Points on a hilly landscape, in no order, each with its height.
From any point a ball rolls to the lowest of the 5 points nearest to it. It stops when none of these is lower. Distance is the straight distance between rows; heights are no part of it.
videp h=292: [ 87  99 109 120 141  91  86 108  85 108 105 103 105]
Zuzat h=497: [ 89  78  87 106  55 124 119  81 110 104  97 119  90]
valim h=380: [100  98  94  93  60 122 125  78 109  92  99 113  83]
Nomo h=230: [102 116 111 107 119  99  98 106  82 102 109 100  99]
Romip h=249: [116 134 104  82 106  95 107 104 108  99 119 104  92]
Fumag h=504: [132 133 104  95  95  99 113  78  73  89 117  99  97]
Tavim h=515: [ 88 104 121 122 159  68 114  78  94 108  96  97  96]
neved h=301: [100  98 108 100 104  95  90 106  82  89  97  99  94]
beme h=421: [123 119 110 104 105  97 103  88  68  90 108 101  96]
Rodis h=674: [ 87  64  83  99 104 105  78 121 117 111  81  67 127]
dek h=80: [ 89  96 111 121 142  91  90 110  97 114 103 105 105]
Fekin h=486: [ 95  90  90  94  60 127 130  86 128 110 102 121  86]
lig h=388: [ 88 102 121 136 151  80 103  78  70 102 102 103 103]
Vali h=596: [ 88  72  85  99  97 100  82 113  99  99  77  83 113]
Zenos h=641: [ 78  70  91 105  68 112  95  89  98  94  79 100  92]
per h=77: [ 95 100 116 116 134  98  86  98  67  97 107 102 104]
soni h=384: [117 139 107  85 116  90 114 110 117 110 120 109  96]
ziruf h=557: [ 95  84  89  97  98 101  84 117 118 104  92  85 113]
Kamav h=165: [107 102 104  89  71 112 109  88  98  77  96 105  89]
Sev h=588: [ 83  82 107 105  92 104  76  98  67  83  87  92  94]
beb h=272: [101 104  96  81  81 101 105 106 119  94  93 102  95]
gobe h=566: [ 94  81  85 100  57 123 119  89 129 121 105 114  97]
Mida h=411: [119 127 109  78  80 105 119  98 105  85 112 104  87]
Tem h=306: [104 105 113 122 127  99  91  83  50  88 104  97  97]
taz h=84: [105 108  96  80  71 108 118  99 124  90 101 110  89]
sufug h=396: [ 94  90  94  95  74 109 106  94 112  91  89 102  90]
Zade h=519: [102  94  88  87  95  95  97 120 135 101  91  91 109]
Navup h=503: [ 87  80  89  95  85  98  91 107 102  93  89  96 104]
Vov h=375: [123 139 109  96 109  95 116  90  89  93 117 104  95]
Zag h=236: [106 123 112 105 131  89 106 105  94 105 118 106  91]
tona h=736: [ 71  54  84 108  81 106  81  97  91 108  77  82 113]
pebap h=397: [ 98  97 101  96  84  99  96  98  97  86  92  98  95]
Rute h=370: [105  98  89  80  76 101 114 105 138 102  97 103  98]
tapad h=295: [103 101  95  87  63 110 120  84 107  84  99 111  85]
kikov h=598: [ 85  75 101 105 118  95  74 125 101 106  94  88 119]
giri h=672: [ 81  59  80 104  85 104  86  99 108 111  78  80 118]
Daluz h=603: [114 109  92  80  88  96 104 122 141 107 105 101 105]
Zare h=315: [111 117 110 118 126  95  98  79  59  97 107 107  97]
mis h=336: [107 132 107  97 134  87 108 109 110 111 113 108  93]
nozoz h=443: [ 95  94 100  98 104 100  79 122  98 100  97  93 103]
Norav h=273: [111 122 102  85 111  92  95 119 113 104 112 103 100]
paduk h=571: [ 88  82 107 109 117  96  76 119  89 104  93  91 110]
Mam h=341: [118 123 108 110 123  91 110  86  67 100 120 105  97]
zato h=543: [ 94  83  82  95  78 110 103 103 133 104  88  96 108]
bam h=88: [112 119 106  91 109  94  96 106  95  98 110 107  91]
mudo h=379: [118 118 113 120 114  97 103  75  46  92 110  98 102]
vipof h=627: [ 83  73  95 105  91 101  79 109  88  92  78  86 107]
dev h=496: [ 89  78  83 102  70 113 105  93 120 107  85 100  99]
Dal h=342: [ 99 119 113 107 142  86 101 105 107 113 110 114  97]
Zus h=364: [ 94 103 104 107 132  92  86 117 105 114 109 102 112]
Dokiv h=552: [ 94  84 101 105 122  89  76 130 106 112 102  92 120]
Zuguk h=680: [137 135 109  89  77 103 119  70  84  83 113 101  92]
Fop h=691: [ 99  90  76  85  66 112 123  99 152 118 100 104 110]

Two balls start at each pair of points below. Name the first point that both come to, or write never.
Zuguk, Navup => Kamav
Sev, ziruf => neved
Dal, pebap => never
Vali, dev => sufug
tona, Zenos => sufug

For each start below, name the point where the ball stops.
vipof => taz
Tavim => per
mis => bam
